Each row is a point on a landscape with many peaks, with its height.
From any point a climber takes the steepest step (rise divided by distance) to one of its 2 nearest points. It stops when none of these is higher. Distance is the straight distance between rows; heights are no part of it.
Z512 (h 261): [ 90  98  89 116 108 102 111  92 102 115  97 100  90  75 105  60 113 108
  96 100 119 137  92  94 132  79  82 131]
Z379 (h 329): [114 106 112  86  93 129 114 102  95  86 108 101  91 100  97  75 146 114
  75 101  91 118  99 107  76  79  95 102]
Z794 (h 551): [132 112 109  91 112 132  90  92  84  98  84 110 101 107  81 108  86 111
 114  87 100  95 121 102  82  96 117  64]
Z183 (h 470): [121  88  94  97  87 133 117 106  82  91  83 112 101 111  77 109 111 108
  94 103  99  99  93  95  78  97 105  80]
Z288 (h 387): [ 96  93  80 132 105  84  87  66 122 119 108 117 123  91  77 106  96  69
 108  87 118 106 101  65 132 108 109 122]
Z774 (h 140): [145 106 119  89  97 121  59  81  98 108  95  78  59  81 108  97 100  84
  90 105  88  62 109 137  71  90  94 112]
Z20 (h 693): [ 95 114 109  82  88 102  94 122 114  78 105 106  99 116  97  98 137  94
  90  86  90  98  94  97  74 114 102 110]
Z548 (h 89): [133  88  80  98  87 110  76 110  90 125  77  80  90  85  90 108 111  47
  80 125 100  61  93 128 115 103  84 110]
Z382 (h 638): [114  84 100 114  71 132 128 103  74 100  98 120  98 127 120 114 105 141
 109 102  92  83 101  92  74  79  86  75]
Z617 (h 518): [113  71  84 109  94 124 115 112  92 122  51  99  84  73  90  76 115  97
  81 107 122  87  77 101  94  83  83 116]
Z632 (h 286): [102  97  85 122 106  99 107 100  80 110  73 121 108 104 121 103  98 125
 136  99 115  97 103  71 105  89  98  94]
Z159 (h 195): [105 113  99 104 102  90  84  64 126  97 137  96 103 102 106  95 116  98
 106 101 103 104  81 100 105  95  97 118]
Z115 (h 476): [107  71  94 116  89 115 144  96  85 103  96 139 135 114  92  97 105 131
 107 111 106  97  97 100 109  88  99  48]
Z679 (h 598): [106 101 102  90 107 113  78 109  82  90  69 103  99 114 111 123  86  71
 107  98  85  65 135 108  87 127 107  82]
Z203 (h 342): [ 78 116 103  85 113  77 111 134  85  84  82  98 106  89  83 103  69 105
 108  80 104 135 111  85 107 117 119 106]
Z682 (h 618): [ 71 115 102  77 111  82  95 120 148 102  90  90  99  66  90  91 106  37
  76 103 115  96  87 112  94 113 120 112]
Z731 (h 703): [ 87  53 106 116  79 110 139  93  91 106 121 120 111 109  88 113  73 161
  91 106  85 118  73  86 119  89  87  94]
Z839 (h 358): [112 106 111  91 101 116  91  92  90  87 141  74  84  95 100  89  93 130
  94  96  72 129  95 111 118  87  93 121]
Z175 (h 479): [ 89 102  97 112 110  92 113 108 103  94 133 106 128 118 108  96 112 144
 114  92  87 124 108 100 134  90  85  90]
Z848 (h 517): [108 107 104  98 122  74  90  75 103  99  66 100 109  82  85 116  89 104
 123  80 128  91 109  70  64 118 111  81]
Z274 (h 710): [ 83 104 100  93  85 113  81 137 104 102  92 101  79  97 112  84 120  60
  86  96  88  99 104 106 110 103  96 140]
Z895 (h 731): [111 106 115 104 108 124  99  94  79  82 112 113 103 107  91 105  88 124
 117  85  82 121 111  95 108  98 109 117]
Z39 (h 174): [102 109  87 109 104  81 103  72 130 103 131  92 119 100  79  91 125  87
  95 103 110 122  84  85 110  99 102 102]
Z104 (h 676): [105 120 106  94 106 113  87 110  90  88  98  98  97 101 105  89  92 100
 111  91  98 109 109 111 106 103 107 107]
Z389 (h 388): [105  93  89 103 103  90 111 100  72  97 100  92  96 106  71 126  61 120
 107 100  98 123  84  80 120 107 103  98]
Z59 (h 169): [118  95 112  90  87 102  58 106 105  99 120  89  76 100 115 116 105  71
  83 108  70  81  99 134  94 107  98 123]
Z357 (h 550): [109 110 138  92 121 104  80  81  95  77 112 123 104  96  91 109  63  87
 103  85  82 104 130 105  93 125 141  96]
Z973 (h 218): [ 96 138 128  77 116  65  92  92 114  80 111  96  92  88 102  80  82 114
 104  87 118 121 102 117  72 107 113  90]
Z132 (h 554): [112  66  90 101  91 122 136 104  88 116  64 115  87  82  87  78 116 106
  87 120 125  87  84  99  88  79  87  84]
Z234 (h 134): [114  92 101 105  96  96  74  82  70 106 101  79  75 112 114 132  55  81
 113 112  78  77 104  99 108 115 100 116]
Z137 (h 199): [123 111  84  94 112  98  98  92 100 111  77  89  92  93 111  85 103 105
 114 108 125  81  99 109  97  82  84  81]
Z153 (h 116): [111  60  87 105  67 120 118 112  77 121 102  95  79  96 108  84 124 105
  61 141  99  90  80 131 115  49  64  94]
Z461 (h 397): [ 80  89 113 104 105  83  79  97 106  95 103 100  83 111 114 133  69  56
  94 118  83  72 104 104 102 137 119 116]
Z213 (h 480): [ 85 110 120 100 130  66  84  78 101  98  65 100 107  76 104 118  69 100
 127  76 110  75 124  72  58 123 120  79]
Z901 (h 100): [120  72  68 111  81 112 113 107  87 128  85  91  87  93  95  89 108  92
  76 134 119  80  74 119 122  70  66  87]
Z489 (h 213): [ 62  82  69 125  78 106 124 111 124 113 120  89  89 112  87 116 122  95
  69  95  99 134  69  82 125  92  73 122]
Z590 (h 192): [112  95  87  94  84 101  97 105  82  88 116  98 103 136 104 137  95 109
 103 118  85  88 100  93  94 103  85  87]
Z298 (h 652): [103  44  97 108  59 137 130 106  72 115  97 138  78 108 118  91  87 132
  84 115  99  78  83 121  88  62  80  73]
Z62 (h 512): [ 91 122 134  86 119  71  91  90  94  77 123 113 108  93  74 121  55  91
  98  82  86 122 118 100 104 117 142  95]
Z718 (h 270): [ 91 117 135  93 116  79  80  78  84  77 103  92  83 120 120 128  57  93
 108 100  85  75 123  92  67 126 117  84]
Z787 (h 604): [102  44  85 112  71 123 131 109  83 116  82 131  87  88 100  81  85 118
  84 128 124  83  77 110  91  70  83  77]
Z146 (h 486): [101  73  76 115  97  94 113  98  75 123  96  96 100 107 109 119  63 132
 117 114 109  98  94  90 144  82  82  94]
Z579 (h 185): [107  95 102 112  93 104  65  88 112 109 134  87  72 100 111 113 102  76
  92 105  73  92  84 113 115 104  93 147]
Z41 (h 390): [ 55 112  94  95 105  62  94 113 115  90 127  96 103 103  93 111  79  85
 100  91  96 129  90  91 129 123 110 121]
Z480 (h 623): [ 93 114 103  94 101  80  85 101 119  89 100  91  90 104 107  95 117 110
 108  87 102  95  87  94  60 113 100 109]
Z559 (h 102): [128  90  89  89  96 112  79  98  90 101  78  88  84  94  91 115  90  62
 100 112  87  72  98 121 106 110 104 110]
Z906 (h 668): [ 94 117 117  72 136  84  86 103 122 101  71 108  98  58  91  77  96  87
 103  87 121  87 117 117  81 115 119  86]
Z521 (h 252): [109  99  73 125  97  96  76 100 104 126  77  96 101  96 131  90 111  86
 125 114 112  70 100  90 110  95  84 113]
Z222 (h 285): [120 110 116  79 118 114  73  86  95 112  63  84  65  86 107 115  69  91
 103  90 105  55 122 119  67 114 111  85]
Z151 (h 437): [ 94 121 104 104 110  81 107 105  91  88 121 102 119 123 115 101  96 141
 130  88  96 120 109  98 102  95  95  86]
Z921 (h 424): [114 117 102  78 111 100  89 116 109  83  86 108 123 109 106  89 125  77
 108  94 100  81 140 117  84 111 117  58]
Z830 (h 576): [ 85 112  94  70 102  98 109 105 133 102  97  82 101  70  71  75 117  38
  61 113 115 114  86 110 105 102 108 120]
Z513 (h 139): [ 73 101  75 114  84 102  99 112 128 118 129  92 105 108  98  98 124  57
  80  95  96 124 108 106 141 100  88 118]
Z667 (h 148): [106 109 104  99  97  92  69 109  72 110  85  81  78  97 127 113  62  79
 104 113  88  74 107 128 120 108  93 113]
Z546 (h 380): [110 113 114  92 103 111  95  97  94  92 130  86  86 106 121  70 104 137
 106  93  88 126 102 123 113  77  89 119]
Z158 (h 60): [ 67 117 118  92 130  56  92 114 151 102 108 111 104  74 117  94  94  65
  86 116 108  84 102 119  88 118 129  89]
Z310 (h 168): [108  93  82  91  78 107 104 113  87  97 119  84  84 125 114 123 102 109
  92 126  80 102  92 115 110  85  68  94]
Z911 (h 450): [ 82 111 114 105 129  67  74  96 108 102  69 103  91  82 131 109  70  93
 122  90 111  75 127  88  74 119 115  90]
Z473 (h 664): [ 82  99 105  83 118  67  80 106 148 122  75  93  83  56 105  90  99  56
  87 107 122  71  96 120  98 119 115 109]
Z264 (h 301): [118 109 111  73 115 102  73 107 100 114  53  74  72  82 104 106  91  82
  98  99 107  58 116 137  75 116 100  90]
Z24 (h 624): [107 108 109  75 131 112  79  97 116 110  51  94  94  70  89  90  99 100
 119  77 127  76 128 103  73 111 109  77]
Z54 (h 241): [106 133 125  77 118  83  97  77 109  74 122  91  96  92  81  78  99 114
  97  86 110 130  95 109  87  97 111  94]
Z504 (h 589): [132 100 103 102 108 123 109  85  73 106  83 116 109 101  86  98  82 124
 118  96 106 106 124 104 108  84 106  63]
Z435 (h 414): [106 102 121 106 106 111 136  79 101  96 123 117 136  90  72  74 132 123
  90  86  96 138  89  88 115  87 110 103]
Z317 (h 460): [104 117 101  64 110  91  90 119 123  86  82  89 113 107 113  93 136  85
 101  96 109  71 131 129  66 111 104  61]
Z693 (h 220): [111 108  84  97 121  75  78  87 106 112  77  98 103  79 110  98  93  89
 125 106 121  72 112 106 104 108 101  84]
Z768 (h 672): [142 106 118 108 108 114  79  53  82 109 109 106  83  96 100 109  71 124
 128  94  94  93 115  97  96  86 107 102]
Z73 (h 563): [115 103 108  75 103 127  76 109  85  98  68  94  90 115 102 122 105  79
 104  93  91  62 139 110  58 122 108  64]
Z408 (h 503): [ 73  83 105 118  87  78 150  96 102  94 108 109 135 104  97 101 119 150
 101  96 109 132  65  80  87  87  93  79]
Z282 (h 276): [ 92  95  84 105 100 110 115  98 103 108 105  92  93  88  82  84 104 104
  85 106 106 133  80  92 124  89  86 139]
Z227 (h 549): [123 117 105  96  91 106  88  84  94  98 105 101  86 118 124 106 100 121
 119  97 100  79 107  92  75  90  87  95]
Z64 (h 162): [ 80 124 136  82 118  77  82 122 108  70 123  96  79 102 117  96  68 100
  82 102  94 104 110 134 100 115 128 116]
Z303 (h 87): [ 73 133 142  78 112  79 104 120 133  70 130 121 121 101 105  75  90  81
  86  92  92 107 121 116  90 113 143 100]
Z738 (h 516): [113  85  97 114  92 115 139 102  91 105  69 131 142  99  84 101 121 118
 106  94 118  96 101  93  87  95 106  50]
Z726 (h 381): [118  88 117 105 102 130 124  75 100 101 122 121 121  91  94  64 140 134
  89 106 106 123  92  98 100  74  97  99]
Z969 (h 581): [116 104 126 108 118 113  71  67  90  88 115 120 104 106 101 113  75  88
 113  89  70  85 126  98  99 118 131 113]
Z72 (h 354): [113 103 103 100  98 124 112  97  95  93 106 116 105 104 100  71 134 123
  99 100  99 111 105 105  95  82 101 100]
Z724 (h 198): [ 88  97  98 118  84 108  82  98 116 105 136  90  80 105 104 104 113  87
  89  88  75 114  84  97 110 109  98 153]
Z678 (h 442): [ 89  85  91 116  92 113 138 109  86  99 105 129 134 117 102  93 122 131
 106 104 101 113  96 100 114  78  93  69]
Z697 (h 291): [123  98 103 105  87 124  76  98  87  91 132 106  87 122 125 109 114 113
 111  98  61  99 115 108 101  92 101 127]
Z957 (h 248): [ 83  60  97 121  87 129 132  93 106 113 133 106 103  93  77  96 109 120
  70 104  80 135  80  92 139  88  83 121]
Z453 (h 451): [ 87  92 108 110  97  94 151  80 103  95 118 111 139  93  80  80 133 131
  83 104 114 133  79  84  96  90  97  86]
Z929 (h 592): [124  99  93  87 119 124  95  98 103 113  52 110 108  78  84  86 107  98
 125  86 122  84 122  97  80 111 107  75]
Z308 (h 701): [102 118  97  84 102 103 108 128  81  80 102  86 115 135 101 110  90 115
 105  97  95 120 117 113 117  97 105  69]
Z727 (h 654): [ 64  29  99 132  76 114 137  96 100 118 123 135 107 103  90 101  82 138
  82  98  92 117  77  95 132  88  85  92]
Z902 (h 271): [109 131 127  70 117 114  97  87 111  76 103  85  87  91  82  81 114 109
  84  83 106 108 102 113  56 101 112  82]
Z255 (h 584): [ 77 114  77 103  96  70  83 125 116 108  88  78  94 101 126  97 116  73
  98 111 105  88  88 109  97 106  82 108]
Z789 (h 459): [ 97 109 102  96 111  93  98  92 109 109  76  79  78  62 105  60 119  91
  90 104 122 105  86 106  95  91  84 127]
Z291 (h 412): [ 87  92  86 119 101 104 132 106 101 108 100 120 138  98  97  81 124 121
 110  98 114 134 105  84 125  90  93  87]
Z680 (h 482): [116 108 111  97 111 120  83  82  58  99  79  89  84 121 106 127  45 107
 114 102  96  96 127  99  90 102 110  73]
Z648 (h 440): [ 90 104 101  72 110 103 120 104  97  84 124  89 120  89  57  96  77 101
  82  96  91 147  93  98 139  99 114 115]
Z165 (h 866): [112  95 117 103  95 116 132  87  83  89 121 121 123 107  76 103  94 153
  99  88  92 125  94  96 100  89 103  85]
Z783 (h 765): [ 93  71 111 108  93 109 139  97  91  95 136 111 119 115  78 118  90 159
  93  89  75 130  82  83 123 100  87  91]
Z547 (h 107): [ 92 119 121  68 113 109  93 114 136  86 101 117 118  74  98  66 129  59
  85  93 108  92 122 119  89 109 129 104]
Z426 (h 546): [ 99 118  92  91 100  81  80 111 117 102  96  87  89  95 125  83 127  74
 100 112 105  82  99 126  93 100  88 108]
Z118 (h 197): [ 75  91  77 109  77 104 125 120 115 102 109  87  95 113  78 105 125  94
  74 103  98 125  66  75  97 101  86 122]
Z982 (h 612): [ 49  44  89 118  77 106 146 111 107 106 132 123 120 114  98  96 104 141
  75 111  91 120  77 100 119  91  65  87]
Z467 (h 118): [134  90  99  92 106 115  78  73  73 107  84  76  78 101  98 131  62  77
 109 117  82  69 112 110  99 102 110  94]
Z907 (h 505): [101 118  98  66  95 105 106 125  97  85 112  92 107 102  95  88 113  66
  87 107 101 114 107 129 117 100 111  98]
Z218 (h 120): [ 91 112 105  86 108  95 102  96 137  94  98 107 126  72  87  74 141  69
  94  84 109  99 106  89  84 113 115 107]
Z897 (h 633): [106 109 111  88 103 109  83 115  89  91  81 108  90 107 104 104  80  79
 110  99  98  87 124 107  95 118 116  96]
Z416 (h 373): [ 86 100 120  79 107  81  84 114 114  91 112  94  82  97 115 125  65  51
  76 121  86  70  99 125 100 130 120 100]
Z881 (h 136): [107 103  98  89 106 103  92  87 143  98  96  96 111  79  80  82 154  82
  92  96 113  84  92  94  73 108  96  97]
Z601 (h 361): [ 77 108  98  91 105  78 114 121  81  87 100  99 105 101  78 116  64 126
 105  84  97 138  96  86 121 107 103 101]
Z989 (h 157): [120 114 104 101 103 112  75 116  70 113  79  86  77  92 122  92  72  89
 108 105  98  86 107 135 124  88  88 115]
Z125 (h 484): [113 108 109  88 102 108 101  86  91  83  87 103 110 120  74 134 100 100
 100  86  97  82 106  85  56 129 112  82]
Z380 (h 382): [102  70  94 121  78 136 108 112  91 118 111 109  90  98 111  84 121 119
  88 109  82 112  85 110 122  66  76 129]
Z363 (h 86): [129  93  69 107  94 104  95 113  90 126  81  80  97  91  94  95 106  69
  85 129 113  82  86 124 120  90  80  96]
Z226 (h 519): [ 67 104  88 114  91  78 107 112 119  93 131 104 137 120 105 103 115 112
 112  89  87 132 101  86 127 104  92 103]
Z562 (h 296): [ 90 105 129 105 120  70  85  64  88  85 103 103 103 120 106 137  64  93
 117  96  88  81 114  73  78 132 121  91]
Z463 (h 415): [109  89  93 106 107 100 114  86  60 101  89 101 101 114  81 143  47 119
 118  99  97 111 104  65 119 105 101  89]
Z485 (h 781): [113  95 116 100  97 130 119 103  77  86 118 112 110 109  74 105  98 133
  96  78  76 138 103  92 109  97 109 116]
Z634 (h 333): [104 103 102  84 101 108  85 112  99  83 150  75  92 114 101 112  86 119
  97  99  52 125 109 120 136 101  97 117]
Z819 (h 124): [ 72  98  89 117  93  80  94  98 101  96 103  99 115 124 107 131  95  92
 115  92  88 100  90  63  98 129 106 117]
Z34 (h 609): [139 122 123  99 104 118  91  68  86  97 111  88  78 110 108 109  79 138
 114  87  93  92 107  93  64  84  99  91]
Z82 (h 428): [ 84  62  76 145  92  83 118  86 102 122 102 123 116  96  84 101  93 115
 108 103 121 112  82  65 138  84  94  94]
Z220 (h 196): [ 83 133 115  65 115  66  92 107 124  76  98  77  81  82 103  79  95  96
  82 100 117 116  95 125  73 114 110  92]
Z395 (h 502): [ 95 117 101  70 111  82  74 116 123 103  80  85  97  81 132  83 136  74
  95 104 105  62 120 139  75 106  94  84]
Z251 (h 468): [108 105  93 105  84  94  69 103  90 113 100  89  77 114 139 113 111  80
 109 109  89  51 100 106  92 100  74 124]
Z545 (h 328): [110 120 118 118 103  98 109  81  80 104  87 115 115 108 105 107  97 146
 133  73 114 102 113  65  68  90 103  72]
Z543 (h 322): [ 98  93 109 109 115  74  81  60  81  99  91  97 101 109 108 123  69  93
 126 100 102  74 110  66  86 119 110  99]
Z18 (h 48): [ 74 118 105  87 119  51  86 106 150  95  98  94 113  77 116  96 111  68
 103 103 116  81 102 111  72 116 121  87]
Z670 (h 167): [123 108  94  99 110 110  91 115  80 114  75  91  88  83 120  69  94  96
 105 107 113 106 104 127 131  84  93 111]
Z510 (h 466): [ 89  87 105  89  85 124 147 112  75  88  93 105 101 107  91  83 117 131
  79 117 107 122  82  99  89  80  89  79]
Z953 (h 555): [114  96  98 104 114 121 121 110  98 102  54 124 136  83  83  88 128 108
 116  82 117  91 115  86  83 103 114  67]
Z742 (h 297): [120 126 130  74 104 131 110  96 102  78  95  92  92 107  85  76 129 124
  77  89 109 115 109 112  60  89 101  84]
Z576 (h 401): [ 86 125 104 105 112  80  92 111  84  77 107  94 109 129 130 102  83 128
 130  82  95 110 130  93  91 111 106  82]
Z626 (h 444): [118  97 113  94  83 128 113 102  77  92  83 115 109 121  66 126  99 113
 103  87  92 104  95  81  66 116 113  82]
Z962 (h 310): [ 86 101  93  92 101  98  99 124 112  95  72 107 109  84  85  93 106  79
 113  81 109 102  99  81  89 128 116 120]
Z729 (h 97): [119  79  75 108  86 122  95  94  93 106 114 105 113 112  79 114 110  71
 101 120  80  94 101  99 128 100 107  98]
Z674 (h 488): [115  91  88 103  94 106  93  98 110 124  65  83  78  70  96  78 121  86
  89 104 122  79  78 105  97  92  76 132]
Z684 (h 142): [ 90  88  80 126  83  97 106 109  95 103  85 105 106 125 114 124 112 111
 119  98  93  91  93  66  84 117  86 106]
Z770 (h 214): [109  97  96 120  95 111  89  77 115 106 133 106  93 106  94 102 114 112
 103  97  87 116  84  93 114  96  92 130]
Z861 (h 325): [ 71 111 102  89 109  87 107 139  96  85  67 109 118  87  88  90  88  83
 110  74 104 119 108  81  93 126 126 106]
Z916 (h 413): [ 69 110  98  94  99  87 101 108 115  89 131  83 104 102  77 107  81  98
  87  95  95 144  84  95 141 109  98 121]
Z925 (h 262): [ 89 108  94 123 113  99 117 101 112 109  85 114 109  68  96  58 133 101
 111  86 116 124  92  84 108  89  94 122]
Z874 (h 433): [ 90 127 102  94 109  79  96 104 105  99  96  72  74  81 119  64 108 106
  90 104 117 117  89 115 103  91  88 128]
Z176 (h 448): [114  95  96 104 104 106 100  75  64 104  70  97  91 117  85 136  54 113
 116 104 104  91 117  71  91 101 102  70]
Z891 (h 629): [ 78 103  74 117  79  87  82 132 111 121 103  79  79 112 121 106 113  77
  90 101  98  97  81 110 117 105  72 137]
Z832 (h 714): [110 117 107  81 129  91  82  88 118  94  96 110  88  62  84  86  87  83
  95  91 111 101 103 107  99 110 118 106]
Z833 (h 423): [ 78 125 112 101 125  65  77 111 114  90  87 102  92  90 138  87  82 110
 124  86 107  88 119 102  81 114 117 101]
Z466 (h 564): [ 60  63  84 123  77  87 146 101 106 105 126 110 129 119 100  96 119 145
  89 112 103 120  65  88 100  85  78  82]
Z756 (h 158): [ 85  86  87 116  86 101 121 120  98  94  91 106 108 118 109 106 118 128
 115  98 100 111  88  76  83  98  92 107]
Z192 (h 324): [111 115 111  64 114  98  79 122 102  99  83  80  80  79 104  92  98  62
  82 112 103  77 105 144  93 110 104  91]
Z368 (h 362): [120  78  88 124  77 124  99  99  90 124  99 102  77  98 111  94 111 116
  96 110  94  83  85  95 108  73  79 127]
Z522 (h 154): [130 103 122  84 100 100  53  88 115 102 114  84  75  86 112 104 106  74
  83 110  80  63 108 145  83  98  99 107]
Z17 (h 514): [100  84  88  90  94 125 133 113  95 100  72 107 102  93  87  89 129 106
  85 107 115 103  85  98  85  85  94  79]
Z462 (h 132): [118  66  88  97  73 127 125 116  74 111 106  81  79  96  96  99  96 119
  70 131  83 112  74 127 126  63  80 104]
Z701 (h 111): [ 97  83  76 117  94  96  87  95 109 106 119  98 114 115  93 120  92  52
  93 108  88 101 106  92 138 114 104 115]
Z437 (h 305): [106 109 102 121 100 113 115  95  74 108  67 120 105 103 117  99  85 148
 125  86 115 103 109  76  83  82  97  78]
Z425 (h 294): [ 93  93  90 117 101 104 106 107 103 103  69 119 106  85  83  98 112  97
 112  84 110 105  89  66  90 112 109 118]
Z46 (h 644): [118 109 100  94 103 112 118 107  66  88 106 102 118 120  90 113  86 125
 110  98 104 123 112 110 120  91 106  66]
Z775 (h 625): [146  97 109 116 111 120  72  51  85 102 119 104  94  95  97 111  81  92
 126  98  85  79 119  96 102 102 115 113]
Z717 (h 669): [ 95  89  79 111  84 114  94 126  94 114  94  92  86 106 102 100 119  82
  94 105  91 103  92 106 124 100  87 130]
Z892 (h 293): [101 100  86 107 102  92  87  93 105 115 101  85  81  84  88  93  92  79
  92 103 115 113  81  92 125  92  92 137]
Z349 (h 152): [106 100  90 102  98  96 102  76 136 104 107  94 107  80  69  91 141  82
  93 105 121  99  75  88  87 100  93 108]
Z728 (h 260): [ 95  83 105 110 101 126 126  93  99 101 121 102 105  82  67  82 109 113
  78 101  96 145  82  89 139  85  96 129]
Z26 (h 561): [ 76 104  83  94  83  86 116 123 109  83 133  96 134 128  99 109 132 101
 104 106  86 119  99  95 115 112  97  94]
Z438 (h 245): [105 115 111  91 102  75  81  72  88  83 113  81  82 133 125 131  68  94
 109 109  85  73 112 104  80 111 102  88]
Z119 (h 96): [ 68 125 129  70 105  94 104 130 138  76 118 120 125  91 103  71 110  58
  82  87  97  99 120 113  85 120 135 108]
Z103 (h 231): [ 64  64  84 135  82 107 132  96 124 127 133  94  92 104  87 109 104 120
  72  96  96 136  73  86 135  79  67 120]
Z948 (h 528): [116  90  83 104  80 103 117  92  77 116  99  95  93 124 117 122  66 139
 116 119 101  86  93  87 112  74  82  75]
Z172 (h 349): [ 91 118 119  63 110  83  83 131 120  88  95  94  83  92 102 111  79  56
  69 114  94  73  97 143  86 121 118  92]
Z612 (h 150): [116  85  81  91  73 118 106 115  74 114 125  80  91 117 108 108 115 100
  80 130  77 106  94 130 128  70  72  97]
Z939 (h 267): [100 100  73 126 102  84  91 104  99 118  73 101 105 105 138  98 103 106
 138  98 118  82 101  74 105  96  89 110]
Z373 (h 527): [112 105 103  74 102 117  90 107  93  92  67  85  91 114  83 122 102  94
 100  87 105  74 118  94  51 122 109  70]
Z204 (h 236): [111  98  72 114 113  78  77  97 108 122  80  99 104  90 121  98 105  63
 115 112 119  63 112 106 119 111  91  93]
Z171 (h 622): [ 85 117  87  90  92  84 110 122 100  79 114  90 118 132 108 110 117 102
 109 107  99 108 108 102  95 103  98  73]
Z459 (h 513): [115 121 121  99 110 134  83  99  67 104  75  94  96 132 101 112  66 110
 121  77  99  87 142  94  81 105 113  61]
Z337 (h 232): [ 92  78  98 132  86 129 112  96 110 106 138 112 109 111  89 101 120 123
  92  88  71 125  92  83 123  96  96 131]
Z975 (h 467): [ 99 110  99  61  99 114 117 119  90  80 111  82 103  89  72  81  87  83
  75 110  96 141 102 112 123  92 113 109]
Z913 (h 313): [122  91  80 122 102  94  78  69 100 122 105  86  79  88  92 106  86  83
 107 108 116  90  81  87 122  91  86 130]
Z660 (h 74): [ 86 128 132  86 128  71  88 115 137  82 124 122 117  96 119  90  88  81
  97 105 102  84 121 123  89 109 140  88]
Z164 (h 711): [104 102  94 100 114  82  72  86 141 118  92  95  96  65  90  99 111  52
  93  98 116  77  94 101 104 116 108 108]
Z267 (h 580): [117  89  91 106  79 118 125  86  74 106 107 108  96 134 126 128  83 142
 117 114  99  83 105  87  84  77  82  65]
Z205 (h 404): [ 86  84  81 137  99  85 105  79 116 117 111 115 121  89  61 111  99  90
 107  98 117 120  91  64 140  95 101 118]
Z826 (h 153): [ 76 109  82 107  92  88 110  98 137 106 135  96 119 114  92  93 142  66
  88 105 103 118  97 100 125  96  99 109]
Z336 (h 454): [ 80  66  63 131  86  98 133 109  89 123  96 111 101 103  96 103  82 123
 104 120 116 115  82  82 143  82  81  90]
Z106 (h 357): [102 113 108 125 105  79 107  86  93 104  88 120 137  91  92 101 110 141
 118  73 114 115 101  64  82  97 105  88]
Z780 (h 215): [105 103 103  98  92  98  98  82  76  83 118  85  98 141 105 138  76 110
 117 107  79  89 108  88  92 112  98  83]
Z646 (h 338): [136  75  84 128  83 109  92  83  90 135  98  84  80  96 108 115  83  99
  99 118 107  69  86  94 118  77  75 125]
Z503 (h 178): [ 81  89  90 109  84 108 133 113 100  93 114 107 112 118  91 104 122 119
  84 101  93 122  72  82  94  98  89 112]
Z755 (h 125): [142 106 115  83  98 129  76  78  94 102  88  73  61  82  89 102  98 104
  91  96  88  78  93 121  62  84  98  96]
Z709 (h 547): [ 80 120  90  88 100  58 106 107 117  73 110  88 136 121 101 114 109  91
 104  99 103 112  94  92  79 116 114  75]
Z74 (h 567): [103 119 102  92 111  79  94  90 112  93  78  94 103  92  99  96 107 112
 116  85 121  85  96  92  64 106 105  87]
Z580 (h 369): [ 87  92  92 125 110  71  76  65 123 109 104 114 112  91  91 115  90  62
 110  94 114  83  97  69 113 125 117 116]
Z535 (h 398): [ 81 122 121  99 111  73  90 123 107  77  96 108 104 116 128 100  85 111
 118  84 105  98 129  99  82 125 121  92]
Z259 (h 179): [ 73 129 124  72 112  60  91 123 128  79 112  87  88  96 119  86  92  89
  79 107 107 101 101 132  86 107 115 101]
Z784 (h 504): [126 105  90 103  79 104  84  93  85 112 111  94  85 123 141 115 102 111
 116 107  89  73 105 107  95  82  75 104]
Z514 (h 494): [ 90 124  97  90 104  69 117 106 110  86 107 100 141 107  75 106 105  95
 101  89 102 126  94  87  94 118 121  81]
Z716 (h 348): [ 94  97  99 120 114  68  77  68 104 109  95 110 101  96 109 112  88  84
 124  96 104  79 104  65 100 115 102 116]
Z396 (h 312): [113  95 106 103  93 116  76 106  86  86 147  81  90 120 122 119  87 112
 103 105  54 102 118 121 124  91 104 118]
Z944 (h 403): [ 87  76  93 114  84 126 128 121  85 106  93 111  92  97 117  73 117 132
  89 109  98 114  95 101 114  76  75 111]
Z37 (h 759): [ 86 105 107  87  92 108  76 120 122  86 104 106  88  98 101  91 126  65
  83  90  84  89  97 102  78 117 109 141]
Z186 (h 279): [104  92  94 123 107 100 112  96 108 113  76 119 121  78  85  78 122 105
 115  89 125 106  89  66  92  91 104 106]
Z123 (h 407): [ 94 123 103  93 102  95 104 105  99  92 115  81  86  93 127  62 117 128
  98  97 106 129  96 113 105  78  78 117]
Z589 (h 543): [ 91 119  96  69 103  96 105 119 110  98 101  78 103  80  95  69 114  41
  71 121 111 116  99 125 120  98 110 114]
Z986 (h 477): [ 96 127 114  91 118  67  99  93  98  86 109 111 122  91  79 105  79  94
 107  88 109 121 108  99 106 113 126  86]
Z402 (h 699): [ 95  56 109 112  65 132 132 111  73 103 103 139  91 117 116 105  91 143
  95 111  91  90  93 105  90  80  86  78]
Z743 (h 181): [119 104  89  93 111 110 112 102  84 112  80  95  90  84 105  71 102 114
 113 109 122 107 103 115 116  73  82  89]
Z834 (h 764): [108 107 113  92 116  89  78  83 133  99 107 108  94  78  89  94 101  70
  99 105 100  81  99 112  95 115 113 116]
Z356 (h 419): [ 88  96 111  96  92  95  71 100  96  94  93 106  81 115 119 127  86  68
  99 102  78  60 108  95  82 137 108 122]
Z316 (h 443): [102 103 102 101  89  94  68 101  92 102  90  96  80 125 144 121 105  79
 110  97  80  60 117  95  79 120  91 120]
Z935 (h 425): [ 74  74  95 106  83 124 150 125  79 101  87 110  87  96 121  68 112 137
  78 114 116 116  82 108  98  69  81  92]
Z25 (h 384): [ 90  97  93 128  98  80 127  91  98 105  98 123 147 100  88 104 114 128
 120  85 108 125  91  69 112 101 112  95]
Z938 (h 126): [ 91  83  63 145  87 105 100  92 126 125 127  90 102 114  85 116 110  55
  89 102  91 110 102  94 148  98  89 116]

Two climbers start at each pair of points below. Name the first point that both come to, or write -.
Z264, Z204 -> -
Z317, Z535 -> Z37
Z590, Z819 -> Z716
Z288, Z913 -> -

Call two points neighbours if one is among the 2 nearest of the other. Go from one point of each pair to the other, from neighbour to neighbour, staying as high as possible. Name the lowest point that can't be avoided.
Z171, Z768 -> Z986
Z37, Z308 -> Z535
Z132, Z165 -> Z626

Where does a climber stop that starts at each point below?
Z72 -> Z165
Z64 -> Z165
Z756 -> Z282
Z203 -> Z308
Z626 -> Z165
Z892 -> Z132
Z437 -> Z834
Z462 -> Z402
Z916 -> Z834
